Each row is a point on a tangle of strands that fork, close into loops and nearly touch. The rows are in no order.
In the rows, zero is written as 128.
Two points are linked if the straight distance between their rows is under 163. Some points are linked to none.
Q55: [103 146 143 130 150 105 128 122 127 107  55 135 172 132 142 133 114 165
 132 126 144  94 154 133 114 165 115  93 139 126 164 135 122 121 162 110
  80 138  88 152 140 145 155  89 150 136 190]
Q845: [148  84 133 165 118 121 131 110 140  95 154 126 130 157 154 135 120 174
 146 132 110 119 125 161 143 185 151 146  89 150  69 140 110  69 105 139
 105  95 146  96  97 175  94 143 111 128 129]
Q990: [119 127 123 117  91 121 149 148 127 145 115 115  90 124 107 125 132  81
 114 137 141 108 124 100 114  93 106 128 179 130 190 136 137 131 141 102
 170 156 124  97 107  69  99 179 106 119  75]
Q908: [153  96 118 154 119 144 128 149  74 108 155 120 120 154  99 139 182  88
 119 134 158 161 148  44  87 135 109 120 156 120 132 114  91 160 126 152
  78 103 146 119 104 159 178 136 135 131 152]
Q635: [157 127 145 126 124 139 164 142 144 153 176 127  65 136 141 141 150 165
 120 187 125 120 128 182  90  90 148 140 129 134 160 100 150 139  84 187
 136 119 146 113 119 117 128 193 120  95  98]
Q686: [133 169 135 131 133 120 144 126 145 168 119 145  92 111 133 137 140  94
 150 127 129  90 126 192 136  89 118 119 164 100 194 143 157 145 120 143
 122 198  87 139  87  80  96 150 120 134 132]
Q383: [101  81 156 115 154  92 128 204 140 115 122 141 207  95 151 100 131 113
 145 118 114 114 142  82 143 139 111  91 146 133 122 131 100  94 116  97
 155 139  90 105 109 123 123  77 123 119 140]
Q753: [139 197 121 154 116 155 122  95 111 141 126  83  94 153  52 155 130 133
  88 148 163 125 156 123 140  98 106 137  92 121 180 116 157 129 185 119
 117 126 176 174 163 155 137 159 129 145 135]
Q629: [205 124 130  97 105 158 141 135 107 122 154 154 129 151 142 136 159 164
 141 164  80 142  87 115  83 160 187 176  77 147  74  88  81 136  53 170
 102 113 125 115 107 129 132 147 130 135 149]
Q701: [120 154 128 139  97 134 126  77 150 112 182  86  95 159 139 120 109 169
  77 126 174 135 162 171 204  84 155 135 132  97  99 128 159 160 164 158
 113 120 150 129 186 138 128 139 146 121 110]
Q105: [141 178 124  82 104 157 154 140 107 117  97 129 130 146 132 125  92 174
  91 120 123 121 115  97  92 112 168 116 149 136 169  96 117 188 121  99
 132 144 102 160 180 103 155 142 171 105 110]
Q508: [126 149 112 138 161 116 137 159 113 165 109 189 168 107 100 150 145  70
 148 101 108 155 117  98  89 150  87 166 124 169 114 150  92  96 103 102
 133 174 168 142 106 113 112 101 139 129 152]
Q476: [107  93 136 146 163 128 148 189 163 174 149 125 146  91 120  79 158 112
 164 150 125 159 146 120 129 151 139 170 127 169 108 130 117  49 103 144
 162 115 190 125 116 183 151  93  88 108 138]
Q906: [157 127 109 134 130 173 136  83 107  90  83 190 163 121 126 168 159 121
 104 104 172 192 157 140 129 142 154 154 103  86 103 119 100 104 138 143
  70 127  82 126 167 151 129  93 133 105 188]
Q268: [148 108 122 148 115 146 124  80 131 118 149 145 134 126 123 135 138 153
 130 125 141 151 142 185 136 144 138 145  98 112  82 146 120  86 120 137
 140 138 119 112 150 149 104 134 124 110 146]
Q74: [123 132  88 120 102 133 120 102  86  80 122  97  53 174 109 129  92 150
 153 161 119 126 113  97  95 156 141 144 131 109 142 152 106 164 152 140
  87  73 187 121  93 105 196 153 158 155  87]
Q664: [114  85 113 144  84 108  91 126 140 134 134 110 148 136 102 142 142  98
 112  94 163 164 129 102 166 116 104 122 129 112 104 188  96  80 161 124
 158 156  86 109 123 118  60 166 158 189 149]
Q636: [104 114 161 144 179 104 132 156 176 147 149 143 163  98 125  90 147 122
 175 141 100 106 137 148 136 173 109 146 113 157 102 141 134  54 106 109
 147 129 162 122  94 155 129 103  81 115 116]
Q824: [120 191 131 110  90 138 159 111 118 118  86 106  87 148  93 147 114 148
 109 146 149 118 137  89  82  93 104 134 151 119 214 107 134 170 144 112
 124 130 127 159 142 103 171 158 147 124 112]
Q224: [140 107 139 109 131 120 113 163 176 132 137 147 148 107 166 126 152 126
 141  97 120 136  92 163 161 103 139  94 133 121 111 143 112 123  96 152
 175 156  54 126 132 133 101 141 141 139 144]
Q249: [106 133 133 104 120 102 159 172  97 111 138 137  97 127 136 144 152  89
 144 129 111 142 151  61 124 127 131 126 181 129 162 120  92 173  86 117
  97  93 130  94  88 105 140 140 108 133  93]
Q30: [159 133 122 107 120 144 117 166 102 154 100 144 113 144 119 132 137 128
 133 111 119 155  69  80  73 110 133 154 144 177 153 112  99 149 105 139
 170 163 108 144 109 102 125 180 179 154 131]
Q727: [124 133 127 131 128 123 121 107 164 154 125 153 138 124 163 147 128 120
 151 100 123  90 110 184 155 112 121  99 154 119 134 162 134 132 119 151
 128 179  27 141 101  94  91 152 165 144 158]
Q172: [172  76 121 131 102 150 115  81 117 134 149 113 150 160  87  91 120  87
  53 117 171 136 119  80 105 110  80 112 139 113  94 118 109 150 151  70
 180 146 131 119 145 106 114 169 114 105  81]
Q214: [ 85 171 116 112 161 137  99  92 193 149  97 127 159  74 140 114 103 146
 111  94 137 124  79 193 182  99 150 101 141 104 157 145 192 141 169 135
 156 147 103 198 177 149 137 112 165 148 176]
Q712: [168 122 164 107  94 129 142 167 124  86 157 119 103 148 126 130 125 178
 132 165 106 111 122 113 114 126 155 127  77 131 118  72 111 156 101 133
 120  89 136 130 112 136 166 145  91 127  91]
Q346: [114 167 144  91  92 118 138 178 134 130  82 110 133 122 120 129 121 119
 135 126 113  94 120  94 141  88 110  76 132 133 200  94 132 171 169 114
 138 162  66 161 153  96 133 131 118 154 111]
Q766: [144 105 134 127 130 127 148  93 103 127 146 148 153 146 141 127 107 122
 107 126 125 102 151 116  90 141 110 119 152 125 100 130 122 173  76 108
 116 119 122 104 133 125 129 133 142  76 102]
Q200: [156 105 131 133 106 119 113 146 149 135  91  84 117 122 102  93 128 162
  97 123 135  92 125 142 158 124 131 118 117 145 132 128 137 110 163 126
 180 137 106 134 139 147 125 133 131 140 131]
Q832: [151  87 167 127 137 105 124 120 162 139 130 146 115  81 134  90  71 125
 144 115  91  67 108 111 116 129 104 141 129 164 123 116 128 114  91  95
 189 116 159 133  94  72  63 164 111 106  57]
Q643: [ 86 194 125 148 158 128 117 101 131 143 113 118 124 128 110 168 117 140
 126 127 135 151 133 130 145 124 123 114 115 151 174 130 182 166 178 168
  92 124 172 196 162 164 146 119 170 172 181]
Q690: [163 119 107 168 128 133 150  92 131 153 104 148 123 122 102 128 126  84
 121 141 142  97 162 180 100 144  94 150 139 138 140 132 144  83 127 107
 125 163 111 104 106 100  98 133  87  63 115]
Q777: [123 127 112 131  99 126 117 117  96 116 146  83 115 182 131 154 114 120
 115 110 166 146 133  76 142 106 109 122 176 123 158 166 122 179 155 134
 117 139 128 110 124 126 126 174 184 172 137]
Q334: [ 81 145 127 135 163  83  94 139 115 124 136 129 153 115 135 145  90 131
 174 136  91 143 113 120 126 175 120 158 106 162  94 156 130 111 113 112
 100  93 209 134 104 146 128  93 162 155 139]
Q133: [168  68 128 148 109 139 127 128 103  92 132 131 127 157 137 125  88 176
 164 139 100 100 115 124 129 188 152 128  94 150  96 129  89 113 117 142
 121  90 133 100  71 113 126 159 111 117  94]
Q622: [139 116 135 156 119 123  92 157  83 137 111 137 150 166 107 159 136  89
 105  99 145 129 149 101 159 110  71  79  96 134 114 140 126 158 167 138
  99 141 110 130 131 131 112 114 141 152 154]
Q805: [133 159 127 115 123 111 158 156 101  85  75 127 128 132 152 139 117 191
 155 136 110 101 139 111 124 162 140  92 115 134 151  87 104 147 153 131
  66 110  62 137 139 129 182  94 131 129 159]
Q415: [137 115 111 121 112 132 143 127  96  94 135 125  97 162 147 125 101 160
 166 135  98 136 111 104 101 177 170 157 130 144 110 135  90 147 122 154
  98  72 151  87  89 125 166 131 140 127  90]
Q799: [179 100 121 106 113 193 123  94 102 120 171 133 155 155 118 104 122 115
  57 105 125 152 108  89  95 100 125 130 142  89  84  92 101 179 109  86
 174 145 132 134 164  95 117 150 121  90  56]
Q886: [163 159 107 102  99 139 158 145  73  85 100 150  97 161 135 145 140 195
 132 145 104 108 129 107 103 171 148 119 113 119 129  87 107 171 140 164
  24 105 110 126 142 105 189 115 135 128 142]
Q14: [106 129 121 153 119 112  98  87 116 113 155  79  99 141 101 110 103 117
 107 134 146 117 164 159 205  95 133 135 127  95  89 143 177 141 185 130
 108 115 173 102 173 107 118 119  92 112  77]
Q543: [112 128 113 150 100 108  84 111 148 131 172  82 111 123 105 125 138 136
 127 111 137 153 102 128 163 111 103 156 112 144 116 184 119  69 134 122
 157 153 136 137 122 148  51 159 138 185 168]
Q311: [144 111 145 152 169 134  99 129 126 164 117 180 168 112 118 135 128  99
 125 104 106 138 108 136 113 147  88 132  93 166  89 130 126 115 114 102
 141 148 146 136 131 122  95 104 131 132 130]
Q487: [139 186 172 101  98 118 151 163 136 106 121 118 106 135 130 127  98 163
 130 142 107  62 150 144 139  77 118  77 106 104 187  84 137 183 137  99
  94 126  90 154 139  85 143 117 112 114  79]
Q486: [145 111 124 151 156 132 125 114 188 129 131 136 145  95 129 141 183 146
 134 130 134 144 150 214 163 120 143 135  91 108 106 138 165  64 142 158
 147 162 104 141 145 167 109 110 104 131 191]
Q285: [ 88 200 147  89 113 122 164 116 167 124  88 105 110 109 125 133 108 152
 139 121 155  94 124 117 124 102 123 105 161 112 236 108 152 179 149 117
 120 140 104 188 137 101 154 116 140 161 143]
Q534: [157  42 122 145 106 137  83 127 131 117 156 112 140 145 122  66 105 143
 124 100 138 143  99  57 127 178 115 132 114 152  90 149  79  70 149 119
 180 116 157 131  95 148 116 163 127 172 105]
Q560: [143  76 125 117 111 143 120  98 157 133 123 141 168  85 119 113 130 112
 108  99 114 122 113 144 134 117 112 144 122 130  77 142 126  75 113  76
 211 154  81 117 156 102  55 132 127 110  96]
Q127: [154 138 129 129 117 151 170  99 130 119 113 167 121 120 147 133 129 119
 125 132 147 101 147 200 115 125 132 135 144 105 143 120 129 115 111 112
 135 169  75 111 148  88  89 145  91  64 108]
Q606: [124 126 108  79  90 136 141 146  94 103 105 126 141 128 127 116 108 117
 114 112 147 146 122  63 105 129 153 121 153 112 141 114  91 160 148  68
 153 148  92 101 171 111 140 120 139 114 109]
Q575: [140 102 167 122 155 117 128 138 177 129 132 123 132  76 123  78 112 132
 145 123  96  91 117 149 121 125 120 148 123 155 103 112 141  94  80  96
 205 129 152 130 108 137  99 113  90 101  92]
Q578: [100 165 107 128 160 122 159 135  86 125  78 195 155 112 146 172 153  75
 151  98 128 145 129 112 105 149  97 136 151 124 158 147 116 152 134 125
  60 171 112 136 124 107 135  83 159 130 194]
Q710: [101 150 133  93 161 117 148 168 166 140 104 135 129 107 205 120 125 171
 176 130 110 145  68 186 123 136 191 121 137 150 131 115 153 145 112 209
 150  96 102 136 130 142 180  93 172 116 155]
Q489: [127 135 153 127 121 104 137 141 136 106 161 134 115 120 140 124 115 121
 148 131 104  91 154 181 182 109 151 120 118  95 125 114 120 118 115  98
 116 135 119  97 120  83  75 126  44 140  50]
Q556: [113  89 172 117 133 110 131 186 121 125 112 124 133 118 102 102 124  94
 139 121 111 111 135  78 134 102  90 107 140 143 156  78 127 144 141 119
 175 102 159 137 119 126 169 114 104 113  58]
Q68: [121 163 133 143 126 112 145  93 166 155 145 120  91  94 108 129 126  93
 135 154 132  62 164 206 159  88 109 114 161  96 161 146 176 112 110 127
 109 167 127 109  93  77  95 151  83 121  91]
Q839: [149 132 147 115 131 123 134 183 104 160  75 124 123 156 141 152 153 134
 132 136 127 137 106 106  95  83 127 116 151 165 176  99 150 182 124 193
 133 122 103 165 132 144 197 140 186 134 131]
Q395: [107 156 170 103 103 112 142 122 152 103 144  86  95 125 149 106  78 157
 121 137 126  70 145 163 135 103 141 121 121  95 146 114 136 142 105 101
 123 107 122 132 137 104 117 116  95 111  68]
Q744: [141  72 137 104 103 135  98 161 171 130 103 142 171  86 131  95 147 130
 116  93 126 142  93 133 135 108 141 107 134 145 103 134 109  75 116 116
 226 140  63 116 162 122  81 139 133 132 137]
Q106: [103 108 124 187 164  92 120 107 138 141 173  88 134 130  92 135 174  80
 117 162 157 128 209 134 156 109  82 119 130 122 117 151 175  76 163 124
 111 116 169 120 131 184 102 102  67  91 139]
Q164: [105 174 120 115 146 157 123 111 133 155  75 148 124 111 131 125 104 137
 117  99 141 140 110 181 150 107 137 124 133 111 163 123 164 162 161 148
 141 144 101 187 197 107 143 114 161 126 138]
Q579: [144 165 137 177 133 119 124  89 118 163 122 130  90 144  64 152 124 105
 128 155 147  98 152 155 119 108  77 132  84 144 152 133 172 105 159 122
  99 147 185 152 115 119 110 141 108 117 105]
Q907: [ 87 142 102 134 161 129 133 118 112 152 160 157  87 143 182 166 138 108
 155 115 131 183 129 169 149 122 150 142 172 140 106 165 142 173  90 186
 128 102 143  96 135 150 122 149 169 111 120]
Q838: [147 165 119 150 128 132 166 116  81 124  80 180 125 130 135 173 152 125
 136 116 120  97 156 154 117 151  99  83  85 114 144  83 136 168 166 168
   4 119 119 155 148 123 155  82 121 106 169]
Q615: [124 160  95 136 171  97 165 179 127 171  86 189 147 111 134 142 166  73
 184 110 102 130 118 120 107 153 103 146 134 171 157 145  98 107 117 117
  98 189 114 132  80 109 139  99 135 118 158]
Q880: [135 110 132 131  99  96 140 128 145 115 116 118 115 123 154 108  98 154
 163 120 107  74 120 160 135 145 149 134 155 138 124 151 118  98 109 112
 163 133  76  99  75  90  87 161 124 109  81]
Q775: [141  72  96 136 103 153 106 121 111 135 144 138 144 149  99 131 151  66
  92 103 176 174 136  87 117 109 108 123 147 118  97 150  91 124 160 115
 172 147 109  94 115 114  90 157 128 132 116]
Q872: [101 149 152 128 125  86 139  91 180 136 170  81  94 111 146 116 109 132
 119 149 124  69 160 168 147  88 125 124 172 101 139 154 198 139  98 113
 129 113 144 117 125 107  99 129 105 102  88]
Q618: [ 90 136 125 171 159 128 137 130 128 142  84 122 165 117 136 142 148 122
 136 115 162 133 159 123 134 135  98  86 134 125 164 135 169  97 175 153
 105 136 113 147 146 181 170  87 153 129 202]
Q466: [117 163 116 165 135 133 116 118  69 146  83 150 133 156 115 170 126  90
 134 106 133 100 144 140 127 127  75  94 113 133 149 125 153 163 179 154
  65 134 135 147 141 124 143  99 150 126 143]
Q217: [ 76 150 133 123 133 115  88  95 162 116 139  71 126 107 123 102  80 147
  88 122 130 136 109 139 137 112 141 157 138 116 108 149 171 106 145  86
 174 114 158 134 166 156 126 112 150 120 132]
Q959: [ 89 101 177 109 158  90 121 157 165  93 166 131 179  96 189 109  92 136
 143 127  87 118 131 119 158 147 153 101 147 106 102 128  96 114  92  97
 147 102  99  99 111 148  95  94  88 126 132]
Q316: [117  92  85 127 117 146 122 126  80 128 131 139 119 150 115 129 148  85
 121 106 155 200 114 107 131 160 160 169 139 132 107 170  84 100 151 147
 153 143 140  90 110 145 120 135 147 139 125]
Q95: [140  94 124 141  99 124 131 133 156 129 117  83  77 117 118 100 121 135
 138 126 135 107 108 168 146 123 146 152 149 159 123 158 140  92 121 159
 184 125 116 101  98 115 103 163 123 121 100]
Q19: [ 62 163 117 118 189 113 123 124 137 125 113 184 195  86 166 154 145  74
 158 102 120 131 108 116 152 136 119 100 158  83 164 152 142 150 141 119
  60 179  87 162 111 109 132  83 163 163 199]
Q72: [ 96 157 133 162 167 120 141  95 151 149 143 121 145  92  91 132 151  93
 141 161 153 133 180 153 135 121  98 133 110 130 136 144 171  69 148  98
 100 148 173 162 143 181 128  77  79 111 173]
Q865: [176  82 109 141 119 160 116 123 104 126 181 105 121 166 114 120 152 126
 122 143 155 155 130  89  99 136 133 130 125 138  99 117  90 137 114 148
 137 104 146 100  90 167 150 161  96 141 134]
Q767: [167 125  97 111 108 154 120 185  93 146  61 145  95 156  78 128 136 116
 125 126 123 159  88  50  69 119 121 148 130 165 168  99 101 137 158 114
 173 168 119 153 124 108 177 154 143 153 100]
Q42: [165 147 159  84  88 145 141 134 127 103 169 102  81 163 171 149 104 227
 122 175  97 115 119 160  90 136 184 136  53 124  99  89 136 161  94 157
  93  80 136 148 146 125 151 128 113 120 112]
Q47: [ 94 126 119 110 153 120 144 149 113 148 137 154 110 126 189 139 129 133
 152 130 127 169 126 174 127 138 172 135 167 145 114 130 150 170  97 218
 103  78 135  96 148 139 180  97 178 103 136]
Q834: [177  47 111 143 112 155 117 133 119 140 173 134 117 152 108  89 133 138
 127 132 134 151 116  59 131 173 158 160 130 164 107 140  58  88 117 141
 178 104 171 112  56 162 138 169  95 133 100]
Q354: [ 70 134 128 132 176 117 103 110 137 122 141 179 219  98 169 152 151  94
 141 110 108 137 141 127 148 143 106 122 150  77  97 177 122 114  97  97
  86 136 109 107 117 126 118  82 165 141 176]
Q396: [155  91 139 147 131 115 138  97 146 151 171 132 114 117 132 102 103 101
 113 117 129  91 139 120 125 102  87 151 169 129 115 136 131 137  97 100
 151 107 160 108 104  84  57 181  96 107  38]
Q898: [158 132 105 137 119 155 104 119  72 119  93 128  88 165  81 141  98 150
 136 150  92 111 114  98  89 159 109 123  86 144 121 103 122 174 162 133
  79  90 198 151 116 108 213 151 159 150  93]
Q574: [160  80 148 123  99 123 101 144 154 110 131  74 139 126  99  76 106 169
  91 117 128 124 105  95 128 137 129 127 105 143 103 117  99  85 132  91
 187 112 120 119 124 146 112 147 107 138 125]
Q672: [105 111 125  85 109 112 125 192 126  93 102 138 180 117 153 116  99 138
 130 105 103 132 128  39 114 145 135  92 168 126 127 126  96 151 126  78
 155 141  80 107 150 118 134  93 146 131 139]
Q445: [104 138 164  94 155 117 117 155 154 122 139  91 147 124 156 118 104 158
 116 125 123 124 122 134 115 105 133  91 154 128 135 125 163 177 116 137
 142 101 114 153 172 150 161  94 173 105 139]
Q142: [150 158 106 141  89 161 109  97 109 128 135  71  95 156  65 108 115 115
  72 134 165 143 111 107 150  98 108 147 115 104 137 116 131 140 199  79
 156 153 166 146 159 117 128 170 106 149  99]
Q862: [122 171 148 118 120 147 161 126 138 133 106 104  95 118 102 125 145 152
 130 148 159 131 147 119 104 112 137 144 140 117 187 104 146 120 128 130
 134 127 141 153 155 171 187 119 130 114 160]
Q79: [103 136 149 115 128 108 142 174 142 149  84 129 136  95 101  91 123  83
 152 132 118  98 130 103 105 110 108 132 164 153 177 117 155 133 112  92
 190 158 125 130 119  94 136 112  92 104  75]
Q147: [110 167 121 128 124 155 141  94 125 132 157 110  79 130 127 154 128 151
 155 158 149 160 151 130 135 137 156 164 121 132 151 122 144 121 112 156
 103 118 184 125 137 173 151 129 128 130 156]
Q738: [115 121 175 162 142  93  73 177 124 144 135 151 178 122 130 147 146  95
 123 112 114  99 146 129 179 116  78  61  87 113 103 114 123 131 138 130
  77 131 122 141  92 122 105  87 112 172 152]
Q174: [183 143 111 103 125 184 139 105  89 122 149 165 142 132 111 150 152 100
  70 132 145 170 131 114  88 107 135 165 115 103 108  89  94 139 102  73
 143 170 130 124 162 101 109 144 119  92 116]
Q939: [122 114 131 137 178 136 114 137 112 138 110 194 197 101 166 143 143 113
 132  91  91 145 107 149 107 148 118 132 117 134  73 133 117 128  93 136
 103 133 135 126 135 133 123  86 179 121 155]
Q847: [ 63 173 132 131 181 136 120  80 177 118 125 122 182  68 118 119 145 136
 131 132 161 137 150 142 167 140 123 123 109  86 150 132 181  79 159  91
 124 142 150 186 153 179 141  77 111 149 205]
Q570: [130 117 161 119 132 104 120 119 148  77 180 102 150 157 202 137 118 191
 117 149 100 129 127 145 147 141 180 101  95 106  75 140 115 146  82 160
  75  79 110 105 112 155  97 119 133 160 171]
Q179: [188  98 143 168 121 139 146  96 109 128 145 125 126 156 101 141 145 120
 122 150 150  83 169 144 100 134  87 125  97 133 111 116 153 112 130 114
 103 131 159 113  97 120 112 148  83 104  99]
Q566: [155 130 114 120  91 154 100 153 116 131  94  91 101 168  52 108 138 122
  90 135 148 132  99  56 108 104 108 120 102 143 163 110  93 148 193  93
 166 148 151 158 119 108 151 173 107 194 105]
Q182: [122 143 153 108 171 119 146 177 163 166 118 131 153 100 170 104 146 159
 180 165  88 139 104 135  82 128 144 137 118 170 118  83 144 127  98 172
 150  97 136 141 121 156 201  97 134 113 154]
Q951: [ 70 116 149 109 127  88 108 136 162 126 178 119 150 111 150 116 112  97
 138 114  97 106 139 135 177 138 138 108 141  98 100 149  93  99 105  88
 126 124 116  91  98 107  47 120  72 167  92]
Q294: [195 121  87 128  95 190 119 126  72 119  99 141 108 182 102 121 121 170
 129 142 115 116  90 100  89 160 158 134  75 134 103  98  90 142 157 120
 112 113 132 138 123 111 185 148 129 142 123]
Q108: [ 70 166 136 106 181 115  99 112 166 148 134 146 178  88 153 128 110 108
 156 107  97 104  84 180 153 133 130 100 133 101 151 144 175 124 140 117
 109 161 103 163 125 137 140  98 157 166 167]
Q344: [122 118 153 108 159 111 129 120 162  97 155 155 154 136 181 148 121 176
 170 150  70  85 121 186 136 158 157 100  75 107  76 122 141 125  93 131
  71 113 105 124 116 139 119  87 113 139 154]
Q793: [117 121 103 116 107 146 124 131  85  99 110 160 152 131 136 150 155 106
 131 107 143 196 128 104 155 163 171 140 127 108 116 157  73 103 139 132
 110 135  94 108 143 139 130 102 162 136 176]
Q631: [124 130 131 104 115  80 135 156 164 105  93  89  88 166 152 126  75 192
 171 142 107  78 110 140  99 137 141 133 147 158 162 155 148 140 126 155
 134  91 105 133  79 102 146 149 174 126 104]
Q671: [144 147 158 113 153 107 144 149 170 140 124 146 118 113 150 126 115 182
 183 158  71 105  91 179  93 134 152 136  73 161 116  78 146 113 105 131
 134 109 141 147 121 127 160 115 115 117 129]
Q669: [116  93 137 128 138 125 123  93 155 145 187 133 135 106 151 106 129  72
  98 115 137 151 148 148 169  98 110 138 166 110  87 144 137 146  91 112
 176 107 141  81 138 113  58 162  89 107  58]
Q952: [108 121  98 164 119 131 117 138  95 123 150 119 124 139  92 139 161  89
 121 131 172 194 150  98 164 138 126 134 117 116 137 132 111  94 163 127
 112 124 169 121 138 151 128 114 100 141 132]
Q212: [115 103 100 115 141 144  99 132  97 143 153 128  92 151 122 116 114 115
 131 139 113 162 122  60  93 113 147 164 153 157 118 113 124 192 115 166
 138  58 224 127 110 146 202 152 173 138  90]
Q277: [109 144 122 125 151 133 124  92 128 155 184 130 108 112 139 149 141  93
 120 110 150 178 134 153 153 101 122 155 159 129 101 163 136 149  85 131
 151 131 136  97 147 128  74 167 156 129 120]
Q628: [177 129  84 135 104 176 149 118  40 100 118 172 114 166 128 133 153 139
 129 140 105 131 130  97  81 178 152 152 114 106  88 106  80 162 132 155
  50 114 136 117 129 116 188 118 123 117 145]
Q465: [145 110 116 171 141 130 143 148  85 117  90 184 145 147 146 177 167 112
 130 121 121 145 147 169 136 161 113  93  75 128  91 111 132 129 154 173
  27 129 113 133 129 114 131  66 123 133 188]
Q27: [139 110 123 107 121 132 149 123  73  89 165 121 122 127 129 133 173  91
 105 124 134 161 127  43 110 129 126 143 156  99 120 111  86 179  89 104
  85 107 138  98 129 128 155 121 114 117 128]
Q595: [128 133 139 114 139 129 154  95 171 134 116 139 130 128 169 143 109 191
 163 164  85  98 123 227 108 165 165 124  79 131 104 123 161  93 115 125
 110 131 116 128 146 140 138  93 103 108 134]
Q962: [128  93 140 169 170  99 122 166 111 134 128 176 158 125 147 146 152  97
 171 138 111 105 166 162 163 161  97  93 113 114  92 132 124 113 138 163
  61 110 127 104  90 124 127  74 106 124 147]
Q713: [103 118 119 117  91 104 152 115 118 123 144 124 119 137 160 142 112 110
 126 112 133 104 149 118 157 136 128 113 183 113 137 158  94 131 111 109
 130 137  69  63  83  79  67 165 118 117 104]
Q280: [126 114 120 163 146 131 131 125 169 150 119 114 151 114 124 135 171 112
 116 119 170 105 145 174 167 111 101  83 134 118 143 152 159  79 138 166
 148 176  83 143 120 177 136 118 124 139 215]
Q154: [147 114 146 115 121 113 126 117 137 114 199 110  86 159 178 152 110 193
 134 163  89 126 121 143 107 148 166 138  86 133  84 129 110 167  65 171
  81  46 163 111 106 164 122 144 117 143 127]
Q789: [102 170 109 131 143 126 117 100 133 152 123 125 112 114 127 155 133 151
 154 131 149 168 116 149 129 142 129 158 113 159 146 143 158 116 128 154
 131 138 153 153 143 158 129 128 177 156 189]
Q216: [157 155 132 118 139 147 171 110 154 152 133 150 106 121 130 142 157 145
 133 144 144 125 125 183  84 108 131 156 146 118 160 113 134 118  73 138
 143 162 106 114 131 121 131 160 127  70 155]
Q893: [117 108 114 169 130 108 112 122 114 121 170  72 109 136  81 116 139  92
 105 158 155 134 171 120 196 104 116 139 127 109 119 128 169  99 164 120
 131 101 188 117 138 168 125 120  66 127  97]
Q520: [112 161 109 122 129 146 114  59 151 139 136  73 111 126 125  96  90 153
  63 131 159 153 148 154 149  86 139 139 158 118 123 134 198 129 140 133
 161 126 158 149 204 153 142 135 164 101 110]
Q248: [106 113 109 111 118 106 158 152 120 137 145 124 106 139 138 137 137  97
 144 131 139 126 122  74 128 130 123 151 177 144 165 157  92 132  89 114
 156 122 130  82  54 105  87 182 114 147  93]
Q23: [ 91  89 103 118 102 110  92  95 162 104 149  44 107  97 118  67 100 132
  85 133 135 157 103 121 150 129 164 170 138 125  91 164 142  76 153 101
 213 108 163 112 158 142  93 127 126 129 110]
Q94: [163 169 111 102 107 156 137 125 116 152  98 149 126 134 121 142 112 144
  89 101 114 136  92 108  89 106 117 139 127 130 153 117 119 176 117 108
 153 175  77 154 165  83 107 179 184 136 127]
Q416: [ 96 166 112 158 148 141 106 111 102 125  50 102 130 138 107 140 106 160
  95 121 161 138 131 114 124 146 135 110 127 145 178 132 166 155 220 160
 103  93 145 194 204 176 167 125 175 158 176]
Q258: [123  78 168 148 145 117 112 208 137 140 121 126 147 105 128  82 153 105
 141 119 142 142 132 102 147 121 134 107 133 161 122 108 117  99 118 168
 178 107 156 118 105 162 161 114 105 129 110]
Q854: [109 116  83 136 101 112  96 115 162 126 140  52 121 108  65  90 132 124
  97 125 160 179 104  97 158 121 136 159 127 139 124 174 132  47 154 109
 193 136 154 124 162 153  72 121 114 163 160]
Q392: [160 161 111 104 120 200 128  94  80 120 117 179 129 124 114 147 153 104
  87 136 157 191 130 125  99 131 167 157 106  93 126  91 105 137 132 126
 104 148 114 143 174 133 144 109 134  98 158]

A fork is a point with three links, a tip a point with one. Leave the first point through the second and follow the links. Name the first fork or tip that comes.
Q182 / Q710 -> Q248
Q396 / Q669 -> Q712
Q690 / Q179 -> Q105
Q14 / Q701 -> Q775
Q767 / Q566 -> Q635

How many points has the smallest loop of links through each point below? Write none if it is on no loop.
Q618 -> 14
Q172 -> 8
Q834 -> 12
Q14 -> 12
Q959 -> 12
Q68 -> none
Q466 -> 6
Q939 -> 7
Q570 -> none
